Points, in no order, along strands that fork and pass close to each other.
Points whose rows are less than 109 apart are linked; no others are. Some points are linked to none.
vin: [ 13 -44  12 -20   9  -2  17   2  12 -27  32   3   9 -19  26  -4 -19   5
  24  -8  49 -23  11  16  11  -9  37 -14  15   5  15 -16 -12]
Doduk: [ 10  27   4   4  -7  22 -48 -29 -21  12 -28   3 -36  -3  -1  -6  13  36
  31   7 -47  18 -26 -33 -34 -10 -13  -2  -3   3  15  28 -16]
bak: [-45  -1  47  20  26  10  34  -9   7  31  -8  18   1  37   7   1 -18   3
 -32   7 -13  -6  -3 -18 -27   8  20 -11  -6 -14 -22  55   7]
vita: [ 42  -6   5 -13  21 -31 -18  13   3 -14  -9 -16 -15 -38 -58   6  -2 -10
  -4  22 -25 -41 -31  27  32   3  22  13  10   7  -2 -23 -15]
Nuton: [ 51 -20  23 -12  -9  17 -36  -9  22 -48 -15  12  37 -30  18  28  -9  39
   6 -10  38   7  12  -5 -15  -7  34  -2  -5  -9  37 -31   2]
Batud: [ 19  26   8   5 -12  29  -8 -10 -59 -26 -32 -20  36 -41 -18  -7   4  12
 -14  29  -2  -1 -12  22  25  25 -10  20  24  19  63 -27 -23]
vasal: [-34   0  14  27  10 -12  34 -16   7  -4  -3  25  29  28  21   2 -16  -6
 -46 -11   2 -17  13  -1 -12   7  21   0 -11 -10  -9  21  16]
vomom: [ 58 -19 -13 -12 -25  11 -57 -22 -24 -34  -9   0   1 -23 -22 -24  -7   7
  31  -1  25   0   2 -39   5 -10 -15  12  58  40  60 -40  -1]
Pulop: [-32  -6  15  20  24  -4   4   2 -45  -3  -8   6  14 -38  20 -31 -29 -39
  -5 -17  24   4  -5  11 -30 -49 -40   6 -15   4  23  -9 -19]
paf: [ 23   0   6  22   2  10 -18 -14  20  -1 -31  15  15  17 -34  34  -9  19
 -44  18 -32  -8 -20 -36 -12  34  38  15   2 -11  -3  13  18]
sanu: [-46   4  19 -22 -15   8  12  11  -8  49   2   4 -27  42 -20 -30  42  30
  18  23 -50  19   4 -10   5 -29  17 -43   7  13 -31  46 -20]
sopup: [ 52 -37  -5 -11  -1   1   1  -3  25 -49  23  -2  26 -19  38  17 -16   5
  19 -18  57   5  14   9   4   0  13  -9  11   5  40 -34  -3]
zezal: [-70 -31  34 -17  19  17  79  19  -8  65  27  -9  -9  38   1 -29  -3 -29
  18  17   5  -3  40  11 -12   0  22   5  28 -18 -33  48  -2]
Lefek: [ -6  30   3  19   1 -13  -9 -24  14   3  27  19 -24 -21  12   6 -40 -14
 -12 -20  -4   0  14 -13 -29 -10 -27  10 -25 -10 -12   8  14]
kezu: [-34  17  -5  -3 -26   5 -11  16 -26   0  13  16  13 -52   6  -4  -3   2
 -29  17  31 -17  21  55  28 -14  -7 -15 -16  13   1 -26 -23]
zuf: [-38  -9  55  -4  33 -14  24  22  -4  27  -3  14 -10  -6 -22 -29  -1  -3
 -12  22   0 -13   4  29  11 -10  36  -9  10   3 -36  41 -42]
zedel: [ -7 -34 -10   9  26 -16  55  50  -8 -14   2 -26  24  16  -3  -4   2 -46
 -26  -1  10  -8 -18  28   4 -12  -2  -8  12  -8   2 -22  -6]
lupu: [-28  16  48   9   6  15   3  -4   0   5  -3  14  14 -13  26   5  -8  39
 -17   9   2  15  13  14 -43 -25 -10 -26 -27 -13   3  32 -21]
Lumo: [-17  34  54   4   5   6  -3  -4  18  43  10  -3 -54  14  10 -36  10  39
   9   1 -33  27 -18 -15  12   1 -16 -20   7   5 -33  70 -55]
mib: [ 26  11 -49   1 -31  14  15   7 -14   7  33 -47  -6 -19 -14   0 -30 -49
 -11  19   3  36  12 -19 -17   6 -77  20  26  10  48 -24   3]
Bifaz: [  8  13   6   8  27 -16 -35  15 -20 -40 -44  20   2 -26   7 -16  25  12
  15 -23   9  -8 -45  43  29 -23   3 -20 -36   8  15 -33 -31]
dasa: [ -9  25  21  22  -2  26 -15 -19 -23 -33 -65  20  50  10  38  12  35  46
 -19 -19   1  15 -21  25   3   4  15  -7 -30  -9  18  -5 -10]
Rona: [-29 -25   4 -12   2  -6   6   0 -19 -17  35  33   1 -19  36 -29 -16  -1
  19 -22  59 -26  17  34  24 -19  32 -30   4  11   5 -12 -26]
zef: [-14  62  40  17 -11  -1 -12  -3   5   5 -26  14  -7  14  -2  -2  40  43
 -37  -5 -32  19 -16  20  19  18  -8 -17 -22   4 -36  21 -25]
teven: [  0  15 -48  33 -24  -6   3 -21 -36 -37 -27   6  28  -5  19  -7   1 -32
 -40 -27   4   2 -21   2  26   3 -25  24  -6  16  35 -52   2]
Lotib: [ -3   7 -52   5 -36   6  -3  -8 -54  -4  18 -27  -2 -18  -1 -23 -17 -52
 -13   3  26  17   8 -15   2  -2 -77  23  30  37  50 -38  -1]
Muf: [-65 -26 -13 -14  -4  -1  62  15 -29  63  33   8 -25  30   0 -28 -10 -64
  11  17  19 -10  39  -7  -2  13   9  21  52  -2 -29  32  -7]
vulo: [  3  21 -28  -1 -35   5  -8   4   6 -22  19  12  19 -40  15   7  -8  14
 -31   1  39 -27  18  57  40  29  10  -7 -24   2  14 -44   3]
Nitof: [ -2 -31   6   6  29 -21  25  18  -7  24  -6  -2  10 -27 -41 -16 -44 -48
 -44  20  12 -44  -7   3  12  20  28  38  41   4  -8   0 -16]
Vugib: [  7   6  52   2  28 -29 -33 -11  30  17  -9  33 -41  23 -11  -7 -15  31
   1  -3 -23  -2 -16 -47  -6  11  30 -17   1   3 -35  59 -27]
Vum: [-55  17  31  -2  21  25  35  47  -5   4  12 -10  10   4  13 -11  34  22
  -4   6  19   8   3  69  20 -17  -2 -41 -49 -20 -25  -4 -11]
sud: [  0 -20 -69 -12 -12 -29  26  26  -5 -16  35 -29 -13  20  12  -7  41 -26
  36 -12   1  -1   3  36  26 -17 -17 -19  -1   1  -2 -39   6]
fadut: [-37  -3  21   3  -3  32  29  42 -41  31 -20 -33  37 -17 -19  15  16   5
 -36  55 -23   6  22  28 -25 -20 -18  -3  -6  -4   1   2  -8]
Zovif: [ 34 -34 -39  22   5  -5 -28 -29  19  -8 -10  18 -13  38  17  21 -31 -24
  31 -30   8   5 -11 -87 -43   2   2  22   8 -15   9  -3  37]
Nosan: [-56  26  24  22   3 -39  20 -11  12 -13  10  57  10  29  35 -12  -7 -10
 -54 -29  16 -13  21  19  32  -2  22 -13 -29  -7 -38  23  -4]
Fozu: [-86   6  35 -14   3 -11  47  57 -16  57   3  -7 -13  24 -14 -28  43 -15
 -29  13  -8  19  36  63  15 -28  -6 -23 -21  -3 -70  26  -9]
Dolam: [-10  67   4   9 -30   5 -26  -5  -9  -2 -31   1 -11   1 -13  21  48  38
 -28  10 -45  21  -2   9  -3   6 -20 -11 -45   0 -29   4   0]
nev: [ 28 -22 -17   9 -10   7  30  -9  39  -8  36 -19  30  33  32  49 -27  -9
  -9   7  11  24  32 -34 -39  22  -8  -1  11 -23  18   2  23]
foto: [-27  16  12  37  -5  10  37  -5   1 -15 -12  13  57   9  18  22 -12   6
 -75   3   0   1  22  11   1   8  -3   9 -17 -16   3  -7  17]
Nuv: [-10   9  84   2  26 -23 -19  14  32  36   8  12 -51  24  -5 -31  -1  31
  -1   9 -22  14 -22 -29  11   6  11 -35  12   4 -36  77 -59]
vizir: [ 24  27 -21 -27 -28   0 -20  12  49 -25  23  -5   7  -5  23  32  43  43
  19 -12  10   8  30  38  14  25  18 -19 -43 -11 -29 -23  20]
Nilo: [ 41 -12 -29 -52 -10   7 -11  11  30  -8   7 -28  -7  -3 -22  12  45  34
  63  11 -21   0   8  -2  17   0  31  -6  -1   3 -23 -10   9]
Gat: [-16  -9 -37  16  -4 -26  58  36  -2 -29  20  -8  42   6  17   3  -8 -53
 -53 -12  39  -8  12  49  24   9  -6   4  -7 -12  14 -33   0]
dige: [ 14 -29 -19   3  11 -37  13   1  19  -5  11  12   4   5 -32   7 -41 -35
 -45   9   4 -42   0 -26  19  21  40  15  20  10  -5 -11  12]
giru: [-22   5 -47  32  -9 -25  20  -1 -19 -35   4  14  36   5  44  -2  -6 -37
 -46 -32  22  -5   1  30  24  -8 -15   5 -23 -10  11 -44   3]
mak: [-59  26   2  15  -1  13  33  10 -27  48   0 -10 -24   8 -16 -15  12 -27
 -11  21 -48  11 -10   8 -23 -17 -35  -4 -21  -7 -26  23  -9]
zom: [ -8   1  65  -5   8   5 -41 -16 -20  19  -1  21  -9 -43 -17 -33 -15  25
  15  23   2   2   0   3 -19 -32   0 -14  24  20  25  39 -51]
vomip: [-17 -27 -24   2  -5   9  46 -10  -4  13  55 -20   2  17  34 -11 -26 -36
  32   1  27  15  31  -5 -26  -5 -23   3  41  -4  22  11  -3]
Bifom: [-43  -2 -41 -16 -35  11  46  12 -38  32  43 -21   0   3   4 -30  32 -21
   8  18  -8   7  21  29  31  -9 -15  -6  25  17 -12 -10 -11]
zavan: [ 59  12 -17 -44  -6   5 -31 -10  25  -9  -4 -29 -23 -21  -6  14  35  33
  85  -5 -22   0  -6 -11  20  10   7  22  -2  -7 -17 -13   5]
gemar: [-30  13 -23 -10 -10 -47  -8  21   2 -20  12  29 -21   5  16 -15  22  -3
 -17 -18  21 -35   3  57  53 -14  24 -32 -28  10 -26 -23 -11]
mal: [ 29 -52 -26 -21  22   2  31  -2  29  16  49 -34 -20  41   4  16 -39 -28
  54  13  -2   9  -5 -65 -19  16  -6   9  10 -26   2  19  28]
Pobef: [-11 -29 -30 -34 -16 -15  -3   3  26  10  27  15 -15  69  11  12  34   7
  42  -8 -22  17  30 -32 -21 -12  37 -29   2   0 -31  21  29]
Mogiz: [ -2  42 -29  10 -39  19  -7 -11 -51 -30 -20  -9  29 -38  15   2   5  -7
 -41  -2  13   6  -3  30  37  18 -34  12  -6  15  51 -56  -5]
bubar: [ 12 -31 -37  19   9  -9  50  38 -30  -1 -15 -42  18   3 -17  -7  -9 -60
 -31  11   4   2 -27  -2   2   4 -25  11  36  18  31 -20 -27]
fub: [-34  34  15  -5  21  22   5  43   0 -18 -16 -20   4   6   9   1  60  40
   2 -12   2  13 -18  71  35  -4   0 -49 -66 -18 -20 -13   0]
kot: [ -1  27  -1  -4  14  -1 -16  26  -4 -38 -35   1  -3  -1   7  11  53  25
  12 -24  -1  -1 -29  50  19 -15   0 -25 -60 -14 -19 -26  -8]
pev: [ 61  -8 -51 -14 -24  -3  -9  13  15  -5  34 -28 -18 -16 -15  19 -19 -36
  14  18   1  15  10 -32 -15   3 -43   9   6   3  31 -35  15]
romav: [ 32  13  -5   8   1  -5  -9   7 -29 -24 -28 -10  15 -45 -46  -6   2 -10
 -17  21 -16 -28 -27  33  39  16   5  15  23  19  39 -36 -25]
Sak: [ 22  21 -12  -9 -10 -16 -13   4  38 -29  -4  11  13 -20   7  19  10  29
 -21 -18  20 -25   6  45  46  29  30  -3 -28  -4 -15 -34  10]
veta: [ 37 -15 -49  13 -26   0 -16 -36  16 -29  28  18  14  19  29   3 -28 -23
   1 -31  41  17  18 -38  -8  11 -30  24  37  17  36 -29  30]
Viza: [-68   1  29 -22  18 -13  49  58   6  61  16 -17 -26  32 -46 -24  27 -26
 -23  18 -19   2  17  28  13 -14   0 -12  -4  -4 -67  38  15]
nim: [ -5  -1 -15   1   9 -17 -28  -9  -7 -30  12  37 -15 -42  41 -39 -19   8
  23 -38  64 -32  -4  43  48 -18   5 -24 -18  16  16 -23 -16]
tolol: [-63  -4   7   6   2  28  49  33 -42  63 -11 -35   3   4   0  -7  20 -35
 -15  33 -27  19   2  29 -40 -31 -42   5  -4 -18 -11   8 -16]
duvez: [-35 -13  -7 -41 -25  -1   9   2   0  31  36   3 -18  37  -3 -19  33  25
  40  20 -36  14  33 -18   0 -38  28 -46   4   9 -28  29  -5]
gezip: [-24  28  14  11  16 -14  13 -11   6  19  23  11 -36 -12   1 -19 -22 -14
  -5 -15  -3 -19  -1   9  16   7  -5  11  -9  -4 -35  23  -5]
veg: [-16  18  -5   0  13 -24 -45 -14 -28 -29  -4  36 -11 -54  25 -56 -26 -14
  11 -42  58 -25  -5  29  28 -40 -34 -14 -15  17  20 -22  -8]
bubup: [ 27  30  48   0   8  12 -43 -22  24  -9 -49  17   7   2   6  13  24  65
  17 -16 -22  11 -24   1  -1  23  33   6  -9  -8 -14  29 -21]
fofil: [-14  23   5  34 -13  22   1 -15 -13 -31 -38  13  57  -9  28  18   6  24
 -52 -10   0   8   3  21   1   5  -1   2 -35 -10  21 -26   0]
Dedi: [ 36  11  53  13  24  -1 -51 -36  30   3 -17  34  -2 -34 -31   3 -55  29
 -13  14 -12  -4 -15 -33 -13   7   9  25  -1 -11   9  28 -11]
Kipe: [ 15 -31 -21 -27 -10 -23  -4   8  43 -21  20   7  13  52  11  37  30   7
  19 -19   8   7  37  -8 -10   2  50 -14  -5  -2 -25 -13  31]
gug: [ -9 -25  28  11  49   9  16  23   2  59  -1 -14 -19  -4 -55   7 -45 -36
  -7  52 -18 -22 -29 -34 -18  19  25   6  14 -17 -20  41   2]
Rozi: [ 85 -21 -20 -22  -9   0 -48  -1  40 -21 -39 -12   4   0   7  43   8   8
  55 -33  24  19 -15 -45 -26  -1  17  59  -3 -10   9 -30   6]
fuzef: [  4  31 -24   5 -32  22 -20   3 -12  -6 -37 -10   5  17 -14  38  50  20
 -14   8 -50  20  -2  -6 -21   9  -8  -3 -33   1  -5 -15  15]
feba: [ 67 -13 -25 -12   3 -17 -17  20  18 -27 -31 -30  -4 -14 -44  26   7  -8
   6  13 -22 -17 -25 -12  13  11  15  24  -4  -3   9 -35  15]
kiliz: [ 32 -25  -9  26   8  23 -26 -25  25  16 -31  11  15  31  -8  36 -28   7
 -22   4 -13   5 -23 -66 -33  44  39   8   7 -20  16  11  30]
karam: [  3  -1  -1  11   2   3 -34 -55 -13  -7  18  27   1 -16   4 -45 -57 -21
  11 -31  43 -14   9 -38  -4 -11 -40  25  39  38  38 -10  29]
nibir: [ 60 -42 -29  -4  -9  10 -31 -11 -24 -24   1 -19  -6  -1  -4 -18  -6  -5
  53 -12  34   9 -12 -58  -6 -19 -41   8  56  36  63 -17   6]
pizov: [-16   6  -4   3   3   1 -27 -11 -44 -29  -9   1   3 -52  11 -31 -16 -20
   5 -19  48  -2  -8  18   4 -40 -46  -2 -12  24  46 -33 -16]
paka: [ -2 -20 -47  -6 -17   3  43  11  -9   0  29 -37   8  40   8  -3  38 -17
  21   8 -15   5   1   1   6  -6 -12 -13  15  13   6 -17   2]
ris: [ 14  64   0  18  -8  -2 -55 -41 -11 -15 -26  18 -43 -34  -3 -35 -10   6
  20 -44 -10   3 -25 -16   3  -8 -54  23 -13  21   6  -3   4]
lano: [  7   3  -5   6 -22  36   6 -22 -42   6  -4 -21  15 -22 -17  -2  -6   4
  -3  23 -12   2 -11 -15  -6  17  -8  18  40  22  43  -7 -11]
rapo: [ -6  44  56  19   1   8 -20 -28  17 -11 -36  31   3  17  13  -7  29  69
 -20 -26 -20  18 -24   9  23  24  21 -12  -3   2 -24  36 -35]
Zilop: [ 30  41   8 -10  -8  19 -61 -36 -16  -8 -29   5 -39 -37  -6 -17   3  24
  49 -19 -19   9 -11 -28 -20 -20 -37  10  -2  15  15   3   1]
Guza: [ 40 -30 -23  23   9  26   5 -16 -17  16  -5 -21   0   7 -30   6 -24 -15
   1  28 -14  -2 -37 -53  -8  37   8  15  46  11  38   5  -2]
betif: [ 31 -11  28  10   8  -8 -19 -11  30 -41 -13  25  35 -28  -7  23 -27  17
 -41   1   8 -16   8   4  -4  -3  32   6 -16 -12  15 -19   6]
Mol: [ -1 -16 -22 -18 -16 -18  34  16  18  10  66 -10  -4 -18  12   3 -31 -32
   5  17  28  -5  48   9  -5  -1  -7   8  24  -4   0 -13   5]
boro: [ 36  18  34  11   8   8 -51 -57  10 -10 -24  33   0 -50 -30 -20 -48  16
  -8  -9   3 -13 -25 -32   6  13  -1  38  21  15  35   6   5]
gela: [-53 -14   9   5  -8  24  21  19 -31  71   6   2   2 -32 -14  -9 -28 -48
 -22  41   0   6  38 -11 -52   2 -27  29  32  -4 -12  24 -16]
Navez: [ 12   3 -40 -28 -32 -13 -10  13  18 -18  64  -8 -14 -25  23   3 -12 -12
  27   9  33   0  46  29   1  -7 -22 -13  -5  -3  13 -35   9]
Sur: [ -7  52  39  16  -8  27 -29 -29 -34 -21 -53  14   7 -18  30  -3  13  47
   3 -27  -7  26 -23  12 -11  -9 -22  -7 -33  -3  20   5 -28]
lobov: [-51  30  47  -9  -3   7   9  15  10  50  -2  -5 -36  48  12 -28  45  36
 -13   7 -38  37  -8   3   9 -18  -7 -43  -6   6 -45  63 -25]
dofez: [-37  -3   7   3   9 -30  17  28  -6  27  -4  24  -2 -41 -24 -23 -38 -54
 -45  10  16 -31  26  20   6  -3   7  31  15  -3 -30   5 -21]
vuke: [  1 -30 -19  -9 -11 -35   4   1  13 -16  13  21   0  39 -11  12  10 -16
  -7  -1  -2 -21   9 -13  14  10  49  -8  18  19 -19 -11  12]
Sili: [ 29  13 -20   1  -5  27 -19  -6  -9   5 -37 -29 -10   8 -12  22  22   9
  14   9 -54  12 -29 -34 -30   9 -16  12 -11  -9   9  -2  12]
robot: [ 23  13  34 -17  31  -5 -18  30  33 -31 -44 -17  10  12  -6  25  66  54
  28 -30 -10  13 -23  42  12  -5  27 -15 -49 -22 -36   1   8]
nevaz: [ 21  44 -16  18   7 -32 -38 -35   7 -22  -5  29 -54 -33  18 -31 -19  -6
  20 -53   6 -23 -22   1  23 -12 -36  22 -21   5 -19 -11   9]
duk: [-16  -9   9 -16  26 -46  28  38  41  -3  23 -11   2  26 -30  27  -2 -20
 -31   1  -6 -25  24  14  23  12  19  -2 -27 -13 -49  11  56]
kam: [ 17  -7 -18  11   5 -11 -23 -21  11  -7  12  15 -14   8  13  17 -23 -22
  26 -17  -5   4  -1 -37 -35 -16 -14   8 -12 -10   8  -6  21]
mog: [  5 -21 -16  -5  19 -13  15  -6  22  25  42   2 -23  29 -21  21 -51 -34
  14  20  -5 -10  12 -50 -20  30  17  -1  -1 -24 -26  26  34]
zinin: [-11  -7  20 -17  44 -49  12  28  31 -12  -3  -7 -16  34 -25  -1  27   1
  -7 -22  -7 -18 -18  30  42   2  35 -17 -32   1 -56  19  39]
sefib: [ -6  12  16  -3  29 -13  22 -14   9   5  28  12 -50  13  22 -24  -5   3
  55 -33  -6 -11 -17   0  14  -6  -6   2  -5  -6 -37  40  -2]
fabav: [ 18 -27  36  -3  23  32   0   1   1  -2 -41 -23  38  18  -3  36  27  38
   7  23 -28   3 -27   6 -35  10  23 -15  16 -14  30  16   0]
rak: [-14 -11  12   4 -10  30  53  37  -9  19   1 -55  42 -10 -15  25   0   0
 -34  58 -10   7  22  17 -28   8 -21  -1  21  -9  11  -1  -7]
kov: [-69   6  21  -1  14  19  45  51 -27  32   1 -17   6  -9  -7 -25  38  -6
 -18  16  14   8  -2  85  29 -17  -4 -14 -27  -9 -34   0 -24]
Duro: [ 12 -13   4   6  20   9  -8 -10  -8  35   9  -6 -24 -12 -46  -7 -26 -13
  17  27 -32 -14 -30 -36  -9  15  12  15  19   3 -10  23  -6]
ber: [ 25 -49 -14 -12   2 -12  25   7  45 -13  32 -17  23  62  12  48   1  -3
  -3   5   9  14  27 -32 -19  27  22  -9  11 -12  -7   2  38]
nifu: [-18 -26   0   0  26   1  56 -14  -5  13  41 -14 -22  29  28 -19  -8 -14
  51 -13  13 -12  -5   1   7  -3   4   0  24  -6 -11  20   6]
suf: [ -9   1 -57 -16 -14 -44  -6  31  -3 -11  13   0 -18  -6  -7  -6  43 -19
  16  -4  -9 -18  -3  51  37 -21   1 -29 -31  11 -17 -37  -1]
tosog: [-19 -25   4  -3 -14  29  25  -9 -13   6 -25 -20  39  58  29  28  28  31
 -11  10 -23  14 -12  -6 -36   5  17 -24  13  -7  26  17  19]
bimu: [-29 -19  12  -4  -5  36  58  22   0  48  24 -36  13  21 -24  14   3  -3
 -14  49 -22   2  27  -9 -13  18   6   1  28  -2 -14  25  16]
penoz: [ 56  -3 -42 -25 -17 -13 -11  20   4 -27   0 -34 -16 -29 -24  14   5 -16
  23  17 -11   8  -1  -1  -1 -14 -20   3  -4  -1  20 -46   4]
Mubu: [-61 -28 -26 -13 -30   4  46  -3 -45  47  41   3  -4  18   7 -36  13 -38
   9  22   9  -3  26   8  16  -9  11   8  49  18 -10   3 -16]
megu: [ 28  19  -9   2  -7   9 -62 -25 -43 -51 -64  16  14 -29  14 -13  20  14
  28 -34  22   9 -28  -2   6 -22 -18  21  -2  14  54 -42  -2]
val: [ 63  29  -8 -32  -6  -5 -39 -17  23 -16   1 -25 -45 -56 -22   6   7  29
  45  -1 -16 -19  -6  21  32  18  -5  20 -17  -6  -6 -25   6]
dize: [-37 -21  -4   5   8  26  32  -1   5  37  -6 -16   7  81   8  17  27  16
  -2   5 -36  10 -16 -16 -30  17  15 -23  10 -12  -3  36  48]
Guzi: [ 18  40  23   4  -2  36 -56 -25 -48 -39 -51  13  17 -46   7 -10  16  35
  23  -9   9  17 -12  14  -1  -8 -18   0 -20   4  60 -19 -18]
Tirum: [ 40  46 -11 -18  -8 -29 -40 -24  41  -6  16   4 -58 -53   4  -8 -26   2
  31 -25   2 -22  -3  24  34   5 -30  20 -20  -2 -21 -16  19]
Zefum: [ 26  -1  41  14  30 -13 -35 -29  38  17  -6  32 -28  -3 -14   3 -41  24
   3  -1 -11 -10 -22 -51  -4  28  23   6 -11 -19 -23  44  -3]
Dat: [-27 -14  55  -5  18  -7   0  12 -21  23  -2  19  -9 -41 -21 -26  -6   0
   3  25  -5  -5  -1  19 -10 -37  16 -18  18   7   0  26 -56]
Leru: [-53 -15  24  -1  -7  31  39  15 -15  76  -2  -5  14   0 -24  -4  -7 -15
 -37  48 -11  -1  17  -1 -24  26  11  17  38  -2 -24  36 -12]
Vebag: [  8  16 -28 -27 -33   5  -4   9  23  -3  41 -17 -10 -20   0  15  25  26
  28  12 -13   5  32  30  15  -1   1 -17 -17  -6 -14 -18  11]
Bip: [ 25  -6 -25  21  -2  -1 -48 -30 -39 -30 -56  20   9  -1  16  -9   7  -6
  19 -40  -2   4 -32 -32 -16 -20 -16  19   9  17  43 -31   1]
vufun: [-40  10 -14   7 -38  12   0  -2 -61   1  -4   1  39 -34  11   4  -2 -20
 -58  20  25  10  19  34  14  -3 -33  13  -2  17  22 -35 -26]
suzip: [-38  28  74  20   0   0 -22   1  -9  -1 -17  40  16 -15  28  -9  -9  40
 -57   5  15  18  11  12  -6 -27  -4 -34 -38  -2  -9  26 -48]
Vepu: [-14   2  43  -6  -7  21 -14 -37  -5   6  17  13  -2 -24  22  -7 -22  31
  23   6   9   8  20 -12 -40 -29 -10 -21   8   3  20  28 -12]
vapo: [ 56 -20 -47  21  -7   5 -24  -9 -22 -34 -37 -11   3  16   7   2   3 -13
  39 -33  11  15 -30 -58 -19  -3 -38  33  28  17  49 -32  11]
maten: [ 31 -35 -31 -14   8  20   3 -11  17  29  10 -25 -20  39   2  14   9  13
  70   9 -27  11 -21 -63 -29  15  22   2  13 -19  -5  21  25]
mav: [-28  19   5  22  -5   8  13   4 -16  26  30   1  -1 -31   3   6 -44 -37
 -31  19   2   0  35  -4 -46 -12 -40  19  -1 -15  -5   3   1]
lavu: [-36  17  12   8  10 -43   7   2  10 -32   4  49   3  -1  35 -27  -3  -5
 -38 -38  34 -28   5  43  52 -13  29 -23 -39  -7 -25  -2 -20]
pulis: [ 44 -13  -3  24  17   5 -39 -48  35  -2 -38  41  -1  11  14  14 -45   6
   3 -38   1  -2 -31 -79 -27  20  23  42   1 -23   9  15  32]
rin: [-17  13  -2  -9   6 -18  17  20  22  10  24 -10 -10  21 -30  31  13  -9
 -18  15 -31  -2  21   9 -13  -4   8 -15 -26  -9 -42   8  37]
tuno: [ 85 -39 -38 -32 -18   3 -15  24  42 -31 -22 -40  16  24  11  46  30   6
  64  -9  13  36   1 -45 -27  -5   5  18   8  -4  17 -23   2]
pudel: [ 19  -9   0 -23  37 -33  -5  28  43 -33 -17 -15  10  24  -4  24  46  20
  13 -37   6 -11 -13  33  23   4  35 -16 -42  -7 -39 -16  46]
Vav: [ -6 -20  -2  -2  38 -16  40  21  22  33  41 -19 -22   6 -30   8 -44 -50
  -4  27  -8 -22   6 -22  -6  18  12  15   0 -24 -35  19  19]
Zap: [ 37 -10  17   6   4  -9 -10  -9  43 -27 -19  17  38   2 -24  41  -9  24
 -43   4 -11 -18   1 -11   8  29  48  17  -5  -8 -12 -13  24]
tuma: [ 20 -34 -34   6 -18 -14 -17 -27  -3 -25  45  18   4   2  19 -19 -50 -38
   1 -17  60   2  23 -39  -7 -17 -34  15  44  33  46 -20  21]
nuzog: [ 56 -46 -55 -17 -15  14  -4   4  26  -5   1 -29  -2  43  23  29  22   6
  72  -9  -1  31  -2 -64 -32   4  -3  12  25  -8  14   3  15]
dulo: [ 33  -5   4   0   3   9 -35 -46 -10 -27  -5  13   8 -36   1 -32 -33   4
  18 -20  29 -18  -9 -22  10   3 -12  25  38  26  45 -13  17]
Doza: [-34  19  -8  18 -18  23  22 -28 -21   4   8   2   3  21  39  -6  21   9
  10 -21 -14  13  -5  15  -9  -1 -19  -3  -9   2   2   9   0]
kon: [-39 -10  15  13  15  26  10 -11   3  57 -14   3 -19  67   6  13  -7  26
 -12  16 -37   8 -28 -36 -45  16  14 -26   4 -21  -3  61  25]
leloz: [-16   4   0  -4 -25  21  17   7   9  31  27 -18   2  19 -30  27  18  16
 -23  40 -37   5  35  -7 -17  13   4 -12  -4   2 -18  15  28]
kosek: [ 71 -14 -59  17 -26 -12  12 -13  44 -41  22  -7  16  32  17  15 -35 -30
 -15 -25  35  31  12 -35  10  41 -30  26  26  -2  39 -23  19]
segut: [-45   4  46  10  23 -18  30  35   2  31 -14  14   4 -17 -32 -19 -16 -13
 -53  13   5 -22  13  40  25  13  26  16   9  -4 -54  28 -25]
zesi: [ 26   0  43  -4  20  10 -28  -8   8 -23 -42   2  19   3 -23  21  27  44
  14   8 -25   4 -18  10 -14  -2  30 -13  -4  -6  11  17 -15]

Follow the links from the first point to the second, and from the first to the third. Name the last point that the two ways share.
dofez, tuma, vapo | dulo
feba, bubar, nuzog | Batud
giru, Sak, penoz | Mogiz
Batud, Mol, fuzef | Vebag
Zovif, kov, mak | bimu
Fozu, tolol, gela | bimu
Guza, kam, penoz | Batud

A fork is a point with three links, a tip a point with one. Leave the first point through the second and follow the links. Name the first fork or tip that comes.
Sili, Doduk | Vebag
nibir, vapo | vasal
Zefum, Vugib | Kipe
Nuton, sopup | Pulop
tuno, nuzog | Batud
foto, fofil | dulo
Batud, romav | Lotib
Vebag, Navez | Lefek

A fork is a point with three links. Follow the links from the first point to the second and name the forks in between, in order.
mav, Vebag | Lefek
nevaz, nifu | Vebag
dasa, rapo | vasal
sopup, val | Lefek, Vebag
zom, Nuv | Kipe
Vum, rin | kot
Vugib, veta | dulo
